Points on a hilly landscape, in no order, each with its height.
From any point a ball takes the steepest step (drop divided by distance) to one of its 2 nearest points. It stops when none of these is lower. Distance is the straight distance between rows; heights are no part of it.
z423 h=27.3: [ 17  17 -20  10 -28  14   1   5   5 -20 -17  -4 -29 -17  -5  25   3   1
   3  -4  12   3  -7  14  -4  13 -34 -33]
z375 h=48.3: [ 12 -30   1 -12 -10  -9  40   0  39 -25 -16   3   2  -1  -4  38 -13 -37
  -9  50 -25  10  -6 -30 -18   3  12 -14]
z273 h=31.1: [-10 -18 -31  19   4   3  -4 -26  -2 -23  -1 -13   0  -6 -43   8 -16  23
 -25  -6   4 -26  -6   5   2 -20 -19   4]
z350 h=23.1: [ 12  13   4 -11  -6  -4   5  11   9  12  -5   8  -8 -15  23   2   8  -9
  15  13   2  12  11   6   3   7  19   7]
z683 h=58.2: [  2 -17   2   3 -12  18  -3   2 -19 -33  17 -30  30  19 -39   0   5 -12
 -33 -21 -31 -17 -34 -18 -17 -23 -32 -13]
z367 h=35.6: [ -5  15 -21   7 -11 -27 -34  57   9  31   0 -16 -27 -10  25  -1 -22  22
  -1 -17   0  44   1  14  10  22  32   1]
z4 h=30.9: [ -4   8  10 -12 -16  13 -37  26  18 -34  -2  24 -32  10  24  44  18 -40
 -32 -13   5  16 -13  -7   6  46  21 -17]
z327 h=24.5: [  2   8 -31  35 -17  10 -28  12  -5 -18 -10 -16 -20 -17 -34  30 -17  -3
 -40 -16 -11 -10  -2  -8   1  14 -24  -8]
z695 h=28.1: [-14 -27  13 -13  25 -17 -23 -12  10  29  -3  23 -23  -8  37  24 -38  19
 -14 -23  35  34  -5  13  12  30  26 -25]
z340 h=21.3: [-10 -19 -30 -16 -17   3  42 -17 -10  10 -23 -16 -24  -6  -9   9 -39 -17
  -7  32 -11   2   5   6 -21 -18  -3 -10]
z36 h=10.6: [-11  -2   5   9  20   1  12 -31 -14  25 -33  -2 -21  29  -8  -8 -21   9
   2  36   2  -1  26  10  14 -42  18   8]
z57 h=45.0: [ 12  -1   1  -6 -13  -1  19  34   6 -19 -11  10 -29  30  34   2   3 -32
  14  24  -6  39 -12 -27  -9  32   1 -38]
z853 h=56.0: [  1  18 -14  22 -14 -10 -24  25  -2 -16  19 -39   5 -11 -13  -1  13 -21
  -7 -18 -26 -11 -25 -23 -43  31 -30 -18]
z589 h=33.6: [-16  -5 -32  29  13 -16 -19 -30   3  -4 -10  -3   1 -16 -17   4 -13  46
  11 -16  28 -23  -3  25  19  -9 -14   9]
z727 h=56.5: [-20 -37 -23  -3  13 -21  17  -6 -14  -5   1 -39 -16  35 -14 -14 -42   9
 -12   3  -6   7 -17  -5   1  -8  -6 -23]
z481 h=33.8: [ -2  -7  43  -6   2  -8  16 -38   2  23 -12  33   6   9  47  18 -11  13
  19  -7   4  17 -17   4   8 -23  11 -20]
z460 h=54.0: [  2   4   2 -40 -11  27  44 -20 -13   5   0  -5  -1 -13 -31 -12  -9 -43
   1  33 -16 -19  20  18 -24 -10  -1  11]
z887 h=52.8: [-11 -23  27 -23  42 -24 -15  28  -4  -4  19   2  -4  44  21 -11   7 -34
 -10  -8   5  23   3 -26  17  45  10 -15]
z691 h=32.6: [  6  19   5 -23 -15   8  15  25 -10  -1  17 -23  -4  -5  28   2  13 -36
  19 -25 -19  32 -13  -2 -27  13 -12 -28]
z666 h=24.7: [  6   5 -16 -14 -14  18  26  -5  -7   8 -14  -2 -29 -25  -7  20 -17 -17
   2   9   4   2  10  13 -17  13 -11 -22]
z252 h=11.7: [  2  12  22   0   4  29   9 -28 -35  -1  -6  -2   5  10 -38 -21  10   8
  -4   2   5 -27  17  19   9 -65 -11  17]
z397 h=43.2: [  3  -4  10  11 -16 -26  12  33   1  -9  -4  40 -21  48  39 -21  -5  19
  25  12  10  33 -12 -12  32  11  17 -18]
z514 h=48.5: [  8  19 -21  35 -19   5 -16  29 -32 -32   4 -10  -1  23  -5 -19  22  11
  12 -36  14   0 -28  -3   8   7 -59 -37]
z736 h=53.9: [ -6 -15  17  -6  19   9 -28  11 -13 -15  26  -4  -5  13   1   9   6 -27
 -34 -29  -1  -8  -2 -18  13  38  -9 -23]
z748 h=41.9: [ -7  -7  36  -5   3   4 -45  16   7  -7  20   9   1 -23  -5  33  -5   6
 -43 -54   2   8  -7   9  24   4   4   2]
z984 h=9.3: [ -6  -8 -42  40  -4 -39 -23   3  12 -12  21 -12  29  -2  -8 -18   7  39
  14 -21   9  -8 -21  -9   0  37 -26   4]
z988 h=15.9: [  6   1  43 -30  -1  49  25 -54 -13 -14   7  12  26   5 -34  -9  20  -9
  -1   8  -1 -38   6   9 -10 -58  -2  25]
z846 h=13.9: [  0   5  19  12  13   7  10   5 -29  17 -10   0  -5  39 -10 -18  -9  18
  10  14 -11   2   2   8  29 -58  14   8]
z86 h=30.2: [ -6 -28  34  -5  31  -2  -4 -25  23   7  -2  31 -10  -6  16  28 -27  19
 -17 -12  22  14  -3  -1  27  -8  35 -10]
z999 h=17.9: [-12 -31 -36  32  13 -27 -16   7   1 -26  25 -20  38  11 -30 -20  11  16
 -14  -8  -8 -17 -14 -22   3  16 -22  19]
z461 h=47.1: [ 13   1 -11  -2 -24   5  22  24  12  -8 -15  -9 -17  -4 -16  28  -5 -43
 -17  47 -38   1  14 -15 -13   7  17  -8]
z982 h=51.9: [  6 -28  28  -4  13 -32 -24  30  51 -22  12  21   4  12  15  30 -21  21
 -29  -2   3  27  -9 -26  30   6  51   5]
z903 h=30.7: [ 14  11  -3  -2   6  42  -5  -2 -14   0   3  33 -10  -4 -25   3  37 -17
 -39   0  14 -22  30   1  17   0  -7  19]
z828 h=4.9: [ 23  28 -34  10 -35   1  -3  43  -4 -15   6 -36  26  -4 -12 -27  37 -20
  24   5 -34   8   0 -15 -41  20 -28  -3]
z644 h=55.6: [-17 -49  -3 -11  20  -7  29 -12   7 -12  -4  -5 -17  19 -12  20 -37 -20
 -27   6  -8   5 -16 -21  -1   6   1 -24]
z998 h=16.2: [-25 -28 -10 -21  20 -11  38 -53 -13  18  -8   3 -14  -2 -10   4 -38 -14
  -9  41  -3  -6  24   5 -25 -13  14  13]
z568 h=30.4: [ -1  22 -21 -19  -9 -16  -2  21  14  19  18 -16  17 -45  47 -15  30  -6
  47  -9   1  25  10   3 -39  31  10  10]
z527 h=51.4: [ 16   5  10  -4  -9  12  -6  42  -4 -26  13  17  -4  41  14   9  43 -36
  -7  12  -7   6   6 -27  -2  27   9  -4]
z276 h=54.7: [ -1 -37  -6  -3  32   8  -4  -4   5 -30   8  -4  -5   3 -14  27  -5 -12
 -36 -19  -9 -11 -11 -25  18  15  -1 -14]
z416 h=42.0: [  5 -29 -24  -2  -8  18  29 -34  17 -37 -18  22 -25   0 -15  28 -11 -15
 -13  21   6 -11  -2 -13  -5   8 -18 -21]
z187 h=52.5: [  8 -24 -20 -17  -6 -26  26  -3  24 -11   0 -18  20  -4  10   0   0 -18
  29  22 -19   7  -3 -21 -34  29  -3  -5]
z453 h=43.7: [  6 -34 -23  -1  -7  27  29 -32  -1 -53  -4  -1  -3  31 -42   2  10 -15
 -19  32 -13 -12  -8 -18 -16 -12 -22 -11]
z143 h=55.1: [ -1   7 -17 -16 -17  21  15 -36   0   3   3  -5  -4 -41 -33   4 -26 -15
  -7  15  -7 -30  24  23 -22   1  -2  21]
z554 h=7.8: [  2  30  26   1   2  27  -1 -56 -19  17 -19   9   3  17  -2 -30  30   6
  30   7  11 -20  19  20  11 -57 -15  12]
z467 h=21.2: [  0   3 -32   6 -30  10   0   1 -14 -16   5 -35  27 -12 -37 -28   4   7
  13  20 -23 -14 -14  11 -44 -22 -30  21]
z503 h=35.4: [-14 -11  19 -10   7  -4  33 -56 -15  36 -27  29   2  18  45   9 -25   8
  31  16  15  11 -11  -1 -29 -21  -6 -17]
z572 h=57.3: [ -2   0  12  31 -16 -11 -18  20 -17 -13  21 -41  28   0 -35  13   7 -17
 -44 -22 -38  -9 -27 -33 -33  -1 -23 -25]
z689 h=30.5: [-26  30  40 -22  17  -3 -12 -15 -17  69  -6 -13   2  -8  30 -22  -5  -6
  19 -26  -6  19  19  18   4 -13  14   6]
z429 h=33.4: [-15  29  12 -16  -9  13 -24  31  -6  12 -10  26 -54   0  43   0   5  -3
 -12 -31  34  43  -8  35  28  19  24 -15]
z530 h=25.5: [-17 -29  -9  -5  22 -39   4  -2   5  35 -11   9 -19  18  43  -5 -41  27
   7 -10  28  34 -15  -1  -3  30  14 -19]
z697 h=58.8: [-15 -13  21 -26  20 -18   7 -23  19  23  20  -2  19 -14  44   3   4   2
  25  -7   9   3 -10   2 -26  22  -2  -8]
z256 h=34.7: [  6  34  19 -23 -10  27 -11 -13  17   1  10  42 -15 -51   0  21  26 -22
 -28  -4  22 -24  22   4  11  19  23  14]
z592 h=60.0: [ -4  16  18   0  -3  12  -4  41 -37  24  17 -28  13  -9 -16  -9  -6 -17
 -21 -19 -26  -3  -2  15  -7 -16 -13  12]
z884 h=26.5: [ 14  43 -15 -11 -25  -1   3  10  10  22  -7  -9   8 -43  21  -4  29   0
  33   5   5   6  22  17 -29   3   4  17]
z656 h=27.1: [ -4  20  -4  11 -16  17 -24  18 -17   7  -2 -22 -22 -35 -13  33 -23  -7
 -27 -42  12  -6  -2  16   0  19 -27 -34]
z288 h=32.3: [ 10   7  10   0  12  46  -6 -18   6  -8  -8  40 -19 -31 -31  29  -1  -7
 -48 -25  14 -30  33  -6  30 -13   5  27]
z609 h=37.7: [-22 -29  -4 -14   9 -14  41 -71   4  16 -30  46  -3   2  30  19 -34 -10
  18  41   9  -2  -3  -4 -37  -5  -9   7]
z74 h=17.4: [ 11   5 -21  25 -18 -23 -14  21   7 -17   6  -1  10   2  22 -13   5  43
  33 -24  11   8 -24   4  14  12 -10  -8]
z608 h=52.1: [  8 -12   4 -10   4 -19  -9  48  10 -28  20  -2  -4  65  23 -13  16 -27
  -1   9 -10  28   0 -45  10  45  19 -11]
z735 h=29.2: [  5  31  20  -9 -34  30  -7  21 -14  -8  17  -8 -10 -39   4  30   8 -28
  -6 -36  -6   2 -16  14 -11  19 -29 -30]
z382 h=26.6: [ -4   8 -17   2 -11  18   0 -14 -30  -2  13 -23  23 -34 -25 -19   8   1
  12 -16   1 -28  -4  29 -38  -5 -47  13]
z722 h=27.8: [-20  13   4  -5  27 -19 -14  11 -17  51   1 -22   7   6  29 -42 -12   1
  32  -4 -13  22  24   4  -3   7  23  12]
z939 h=35.0: [-10  26 -18  15  -7   0 -27 -20   3  27 -15  -4  -8 -37   9   6  -7  47
  20 -23  47 -15   6  35  12   0 -13   2]
z379 h=52.7: [ -6 -34  12   1  21 -32 -36  25  30 -28  27  14   3  32  13   0  -5  13
 -26 -33  11  13 -16 -36  34  26  26   6]
z239 h=42.4: [  3 -25   6  20  11 -17 -17 -29  24 -17  16  -6  34 -29 -17  15 -12  49
  -5 -24  -3 -19 -18   2  -5 -24  12  25]
z54 h=34.6: [ -1  11 -13  -7  -3 -32  12  -9  19  16   9  -6  26 -12  60 -28  12  21
  67  -1   6  20  -4  -7 -35  21   3   2]
z919 h=44.0: [ -1 -16   8  30   8 -16 -35  12  10  -6  21  -7  33  -6  -3   4  -2  44
  -3 -32   1 -14 -23   3  24 -17  -6  16]
z436 h=42.3: [  6 -12  43   2  -4 -31  18  14   6 -10  11  23  21  56  34 -19  -9  28
  25   3   4  24 -12 -23  27 -14  22 -12]
z101 h=30.0: [ -6  34  13 -14 -12  16  -2  -3 -32  29   9 -24  10 -30   3 -16   8   3
  23 -14   0  -9   5  26 -16 -21 -22   7]
z804 h=9.7: [  2  26  -7   2   4   6 -45  37   9   4   1  20 -26 -12   9   4  23 -20
 -28  -2  19  10  25  18  17  38  30  24]
z421 h=30.8: [-12  10  23   2  27   0 -27   5 -22  14  23  -1  23  10  -9 -29  26  12
   4 -26  -1 -18  10   2  22 -12   1  25]
z726 h=48.2: [ -3 -21 -25   8  30  -6   2   8 -23 -15   6 -16  17  44 -23 -41  29   0
   1  34  -8 -19   8 -17   2  -6  -4  32]
z785 h=10.8: [ 16   5 -12  26 -15 -16  -8  35  22   4 -23   1 -10  -8 -16  15   1  12
 -12  32 -15   3   6  -3  18  -5  29  15]
z346 h=44.9: [ 15 -37  -1   6  -6  -7  16 -19  19 -43  15  -1  20  17  -2   4 -12  28
   1  -7  -3  -6 -38 -27  -2  -2 -12 -26]
z574 h=19.7: [  0 -12   5  -7  17   1  -8   2   5  -1   8   6   7 -17 -14   1   6 -12
  -9   8  -1 -11  16   1  15  12   5  16]
z699 h=24.3: [-17 -14 -13  -3  31 -36   7  13   2  35   1 -20   2  23   7 -24 -26  11
  17  22 -12  11  13  -4   3   5  22   7]
z106 h=49.6: [ -2 -15 -47  -7   5  -6  22  10  -7 -14  -6 -17  -4  18 -28 -20  12 -20
   4  47 -12 -10   8  -8 -13  10  -2  14]
z59 h=32.7: [  2  34  10 -28 -20   2  -2  24  26  11 -13  23 -39 -19  51  22   0 -14
  -8  -6  24  42 -10  22   4  22  40  -7]
z3 h=27.6: [-19  11 -25 -11  -4  -7  16   6 -32  50  10 -59   2  -4  -5 -12 -39  21
  23 -32  -9  15   4  23 -34 -20 -22  -1]
z765 h=32.0: [-13 -17  56  -7  16 -21  -9 -34  28   9  -1  38   7  -7  56  25 -21  28
   1 -28  31  20 -22   8  12  -2  29 -13]
z47 h=4.6: [ 22  20 -27  30 -26  -3 -13  15  23 -12 -19  17  12 -25 -14   4  25  28
   4  30   6  -7  10  12  10  -8  12  27]
z313 h=11.2: [ 27   4 -31  20  -5   4   4  -7  32 -29 -35  32 -11  -9 -12  20  32   6
   6  46  16 -11  17  -2  12  16   9  12]
z791 h=42.7: [  1   8  10  12  -3   2 -25  23   7   5   1   3   3 -16   6  14  -3  25
 -11 -23  16   6 -14  16  31  -3   0  -7]
z713 h=28.9: [  9  23 -15  20  -5  20  -6  12 -17  -6  -5   8  -3 -13 -36  -2  16  10
 -19   2   8 -22  19  25  21 -30 -13  17]
z270 h=34.2: [  4  17   7  -8 -28 -11 -25  60  16  18 -10 -20 -33 -13  24  26 -14 -17
 -16   3 -20  40  -4  14   8  17  39 -14]
z316 h=54.3: [  2  -7 -36   7 -15 -25  -2   6  21 -17   8 -45  23  -9  -1 -14   2   1
  19  -1 -17   1 -30 -27 -35  41 -28 -12]
z960 h=33.0: [ -3  -4   8 -14   4 -15 -19  37  21  21 -12  -8 -25 -13   0  15 -26 -21
 -32  14  -1  30  10   2  22  27  49   8]
z70 h=24.8: [-14  -8 -19 -21 -12  -1  30  -1 -25  27  -4 -51 -20   1  -8   3 -52  -8
   1  -7 -19  14   5  20 -32 -21 -18 -13]
z65 h=51.1: [ -7 -11 -30 -12  21  -9  28  -6   4 -17  -6   2  -3  12   6 -13  11 -38
  16  27  -7   2   6 -16 -20  41 -14 -16]
z880 h=28.0: [-21  10  12   1  29   3 -13 -14 -28  19  26 -11  43 -10 -23 -30  17  -7
  -4 -17  -8 -35  12  11 -18  -7 -15  42]
z821 h=15.1: [  8  -5 -14  10  11  10  12  -6  21 -14 -38  48 -29  -9  -8  24   5  11
 -17  32  24  -3  22   0  33  -1  26   3]
z647 h=27.9: [  9 -15 -15  28 -16  15 -14 -21  19 -36  -6  -6   7 -27 -37  32  -3  15
 -35 -28  -7 -20 -22 -16  -5  -2 -32 -16]
z391 h=51.5: [ 16  21  18 -20  -2  26   8  26 -26  -5  19   4  10  21  16 -25  60 -20
  25   7  -4   4   0   2 -12  -8 -19  10]
z100 h=41.2: [  1  -6  14   4   3  15  17 -57   6 -25  -6  31  26  -7  15  -6  16  25
  37  -5  27 -26 -28  10 -10 -11 -25 -24]
z529 h=20.8: [  0   0 -24  20 -15  -8 -17  27   8  12   4 -29   2 -33 -37  28 -26   0
 -35  -2 -22  -9   2   7 -14  12  -1  15]
z565 h=33.5: [  1  23   3  -1   6  32 -25 -19  11  -7  -6  60 -30 -39 -10  28  19   5
 -36 -29  37 -15  19  12  44  10   5   8]
z37 h=25.0: [ 16   8 -10  36 -18   1 -15 -17  19   3 -29   1  -1  -5 -29  12 -13  55
  -2  18   5 -15   9  16  25 -74  22  31]
z913 h=38.5: [ -5 -22  -8  22  29 -14 -26  38 -14   4  15 -14   0  13 -24   3 -18   3
 -40 -20 -10  13  -3 -13  31   9   3   4]
z417 h=57.6: [ -2   1   2 -31   5  -8   4 -32  23  20  18  -5  11 -55  22   9  -4 -11
  23  -7   0 -13   8  11 -41  36  -1  14]
z266 h=42.9: [  9 -35  32  -9   5   9  35 -44  13 -43   4  24  37  18  14  -4   4  24
  14 -11  13 -11 -38 -11  -6 -26 -16 -19]
z447 h=22.1: [ -5 -12 -12  11   8 -30  -1   6   7  16   0 -16  -6  12  20  -9 -33  49
  23 -13  16  10 -12   2  13   6  -3 -23]
z604 h=33.7: [ -5  37  47 -31   4   7 -16 -36  28  28  11  43  -4 -43  21   5  22 -24
  -9 -16  27 -20  25   9  20  11  27  23]
z136 h=49.2: [  8  17   1  11 -10  18   1  23 -42 -17   0 -33 -11  34  -9 -11  11 -15
   3 -22 -13   5 -25 -15   3  -1 -48 -48]
z959 h=53.0: [  2  18  13 -31  11  16  28   6 -16  25   4   5   0  -4  -6 -21  18 -45
  14  33 -16 -14  35  -1 -10   5   6  26]
z741 h=44.1: [ 10   6  -7   8  -4 -13  32  23  -6   6 -15  12 -18  35  30 -17 -12  -8
  36  25  -8  26  -7 -15   5   2   5 -28]
z813 h=32.2: [-11  35  44 -39  10  -1 -26 -20   6  52   6  14  -5 -29  36 -11   6 -20
   6 -26  11  14  21  15   6  15  33  10]
z511 h=41.1: [  8  -4  44   5   1 -19  11 -23  10  -1  16  14  27  44  38 -28   4  42
  48  -6   1   4 -25  -6   7 -23   2  -4]
z39 h=7.2: [-11  12  30  10  29   6 -10 -41  -7  40 -25  13 -11  38  -8 -13 -12   5
 -13  12  -9   3  34   4  53 -60  30  18]
z742 h=36.3: [  0  49   3  14 -11  10 -23 -37   3  23 -29  17 -15 -33  -9   3  14  32
   9  -9  32 -24  30  18  22 -27  -9   9]
z930 h=58.9: [ -3 -20  14 -21   5  31  27 -10 -38 -26  16 -18   7  19 -26  -8   1 -34
  -5 -13 -27 -14 -21  -9 -20 -10 -39 -22]
z944 h=31.7: [  6 -17  25 -14  27   2  -9  11  12  20 -18  21 -25  -6   6  31 -31  -4
 -41   3  16  29  12   2  29   2  42  -4]
z339 h=18.4: [ 21  -2 -10   8 -24   5  22 -12  31  -1 -36  25 -19 -19  -5  41 -10  26
  -3  34   6  -6  -3   8  10 -25  25  -3]
z873 h=47.7: [ 12   5 -23  22 -16   2  -4  26 -15 -35   1  12  -5  55  -4 -30  16  32
  21 -17  15   4 -25 -19  33  16 -38 -32]
z671 h=20.2: [-30 -21   3 -26  48 -23  15 -23 -11  34  -4  -5   1   8  18 -16 -28 -15
  18  15   4   2  15  -5  -5  15  13  12]
z761 h=45.2: [ 14 -27 -26  13  -7  11  15 -10  -7 -49   1  -6  18  34 -39 -13  11  10
 -12  29  -9 -16  -7 -16  -6 -40  -6  17]
z353 h=31.8: [ 10  13  17 -13 -29  10  -2  38  26 -11 -12  25 -31   7  20  33  17 -29
 -14  18   3  31  -6   4  17  20  35  -3]
z756 h=14.5: [ 10  33 -22  30 -26  -3 -18  42   5  -6  18 -21  27 -27  15 -16  38   0
  21  -3 -18   0   0   5 -23  18 -11  15]
z263 h=38.7: [ 22  17   1  28 -23   8 -11 -38  37 -28 -22  38  26 -27  -1   8  36  42
  25  12  24 -24   0  22  10 -32   0  13]
z393 h=37.8: [ 11  40   5  -4 -34  20   5 -49   2  22 -13   2  10 -46 -10   1   7  21
  23   3  14 -33  14  26 -12 -33 -16  13]
z377 h=15.8: [ 12  -9 -22  22 -28 -25  -2  33  19  11 -11 -29   6 -11 -21  29 -34  22
 -20  18 -27   7  -8   6  -2 -20  28  11]
z306 h=14.4: [ 10  19 -35  15 -36  19   3  23 -22 -17  -9 -44   2  -1 -36 -18   4 -20
   4  14 -30  -2 -12  -8 -46  -7 -33 -10]
z98 h=52.2: [  1   2  29 -32  13  34  36  -3 -24   9  15  16  15  25   7 -24  38 -40
  22  20  -4  -8  11  -7  -9 -16  -9  13]
z995 h=50.7: [ 14   1  -7 -11 -13  25   2  35 -18 -12  10  -3  19  26  -9 -11  47 -40
  -3  23 -20 -12  14 -11 -12  13  -9  14]
z63 h=9.6: [-40 -20  -7 -13  38  -5  14 -80 -28  25   8   5 -16   5 -10 -25 -28 -14
   0  20  -2 -16  44  12  -4  -4   7  27]
z669 h=25.4: [ 21  26  17 -15 -30  26  15  27   7  -8   2  20  -8 -12   7  14  30 -16
  -6  20   2  10   2  12  10 -19  18   7]
z650 h=39.8: [ -8 -17  12  14  39   8 -37  21  -5   9  17   3   8  -6 -28   9  -7   2
 -65 -35  -3  -7  18 -11  25   2   9  37]
z165 h=37.5: [ -6  -4 -10  -1  14 -25  24 -24  -8  27  -8  20  13  17  68 -37   0  11
  68  -3  13  32   4 -19 -35  11   5 -13]
z501 h=19.4: [-10  17 -27  14   6 -22 -31  31   7  -6  12  -6  15 -26  22 -17  33  13
  20 -14  12   2   5   9  -2  37  -9  27]
z80 h=22.2: [ 16  -9  -6  15 -24   0  11 -18  21  -6 -13  -7   6 -26 -26  31 -19  43
  -5  14  -4 -20   0  16  -4 -49  15  14]
z664 h=56.3: [  1  29   5 -29 -17   5   7 -28  16  35  11   7   7 -60  -5  13 -16 -17
   5  15  -6 -32  31  20 -29  16  22  22]
z966 h=37.4: [ 11  32  -7  17  -7   6 -16 -49  34 -10 -25  36  -7 -52  -5  24  27  37
   5  -4  40 -31  12  22  21 -11   0  16]
z257 h=20.4: [  6 -17   1  -1  -5  -6  29  23 -32  -3   4 -34  -1  48  -8 -36 -25   2
  21   7 -31  17 -25 -10  -6 -27 -16 -21]
z262 h=14.3: [ -3  15 -26  13   3 -22 -33  34  20   7   3   7   6 -24   3  -2  23 -12
  -7  15   1   0  14  -1   3  41  23  31]
z381 h=45.9: [  8  -6 -11 -10  -8 -17   9  24  22  -5 -29  -2 -21  12   9  21 -10 -52
  -6  39 -18  30   6 -28 -15  43  18 -29]
z173 h=14.0: [  2  11   0   1  15  21  13  -5  -8   6 -30  20 -24  14 -10 -11   9  -6
   3  34  16  -5  32  11  29 -13  19   5]
z284 h=39.5: [ -6   7   1 -12  -5  19  12 -67   0   0  -6   6  23 -33   0   1  -1  28
  24 -16  26 -35  -7  37 -29 -15 -32  -4]
z717 h=49.8: [  8 -33  26 -23   8 -22  22  -8  46 -16   8  18  25  -5  18  35 -16 -27
  -8  33  -4   7  -8 -31 -13   6  32   9]
z307 h=4.4: [ -5  24  43   3  12   7  -1 -56  -4  39 -16  19   1  32  15 -14  18  -5
  14  10   5   4  26   6  34 -50  10   8]
z310 h=60.7: [ -3   8 -10  30  -1   3  -9  29 -37   7  11 -28  29  11 -28 -30  12  11
  -9  -3 -14 -11  -9  12  -2 -31 -26  20]
z809 h=53.3: [-15 -10  12  -7   5 -13 -28  31 -11  -7  10  -7 -31  33  19  -4  -2 -35
 -22 -24  -4  27 -14 -34  15  44  -3 -38]
z990 h=39.6: [-13 -12   4   2  16 -20  24 -31  -4  12   4  -5  18  31  38 -35  -6  29
  49  -9  11   5 -11  -2 -16  -9 -16 -19]
z56 h=24.2: [ 20   1   4   5 -27 -24  20  35  -3  -3   6 -35  20  28  -1 -14 -13  20
  21   8 -31   9 -29   0 -13 -20   2 -10]
z858 h=37.1: [ -4 -11  -5  11   3 -38 -45  59  -4  18   6 -15 -17  18   4 -10 -30  22
 -29 -21  -1  27 -11  -3  32  19  28  -4]
z798 h=40.9: [  1 -11  44 -12  26  30 -22  10   1  16  24  11   2 -27 -22  21 -23 -10
 -61 -51  -5 -13   9  -3  24  -8  18  26]
z418 h=15.4: [-18  -9  -3  -4  41   0   6 -30 -11  18  -3   5  -4   0 -16 -24  -6 -14
   8   8  10 -23  31  10   9   8   3  24]
z224 h=31.0: [  6  29  19 -10 -40  36   7  17  -8 -30  14   1  -6   5  26  11  28 -24
  22 -33  -8  23 -27   2 -18  11 -28 -38]
z793 h=40.3: [  1   5  12  12   5   0 -17 -29  20  -8   3  12  28 -27   2  11  22  38
  11  -4   6 -25  -5  16  -3 -21  -2  16]
z949 h=17.0: [  0  13   7   7   2  -4  16  35 -38  16   5 -34 -12  31  -8 -31 -17  17
  17   0 -13   9  -5  13  22 -31  -7  -4]
z452 h=23.8: [-16  -9 -28  27  29 -17 -23 -11 -12  -7  26  -6  46 -14 -37 -29  21   3
 -14 -11  -3 -29  13   4 -10  10 -25  43]
z834 h=32.4: [ -8  15   5 -23   5  18  18  15 -37  27  12 -34  -5  -4  17 -27   2 -17
  32 -29 -10  19   4  11 -22  -5 -26 -17]
z405 h=46.6: [  6 -14 -17  13  -6 -12  23  -1  -2 -28  -4  -5   2  42  -3 -26 -11  31
  23   2   0   1 -29 -15   0   5 -22 -29]
z762 h=40.1: [-10 -31 -21  -3  17  -2  36 -41  14 -11 -29  37  -9  -1   5  16 -11 -11
   4  34  19  -8   6   4  -9  12   0  -9]
z679 h=51.0: [ -1 -41  37 -17  22 -38   4  15  43   2  16   3  17  12  17  21 -30  -2
 -16  16  -4  26  -4 -31   3   4  47  14]
z595 h=46.7: [ -9 -45 -40  11  14  -7  15  -4 -23 -29  12 -24  -3  52 -51 -26   1   5
 -26  12 -15 -13  -7 -24   6 -20 -10  20]
z579 h=50.0: [  8   7  -6  -1   2  13   4  37 -40  -9   7 -21  -6  38 -18 -23  22 -39
   1   0 -18  -1   7 -14  -9  13 -27 -15]
z515 h=59.5: [ -5  -6  29 -27   7  38   7  11 -39   9  31 -23  11  13 -23   3  -5 -41
 -24 -14 -34 -12  -4   0  -7 -22 -22   2]
z548 h=27.0: [ 16   6 -15  35   6  15  -6 -12  -7 -18 -28  20 -15   1 -28   7   2  44
  -3   7  23 -16  13   9  37 -39   5   8]
z333 h=29.5: [  6   9   3   3 -30  18 -15   6  15 -25  -7  19 -32 -16  21  33  17 -20
  -2 -13  14  12 -12  -5   0  41  -2 -37]

Call two points neighbours if one is among the 2 nearest of the other. Go from one point of each pair to the other, from neighbour to neighbour, staying as low as possible. Name the highest point that can't be avoided.
z804 and z36: z691
z47 and z36: z821
z86 and z340: z421
z828 and z804: z501

Where does a ball stop that starts at each point below?
z930: z86
z791: z86
z256: z47
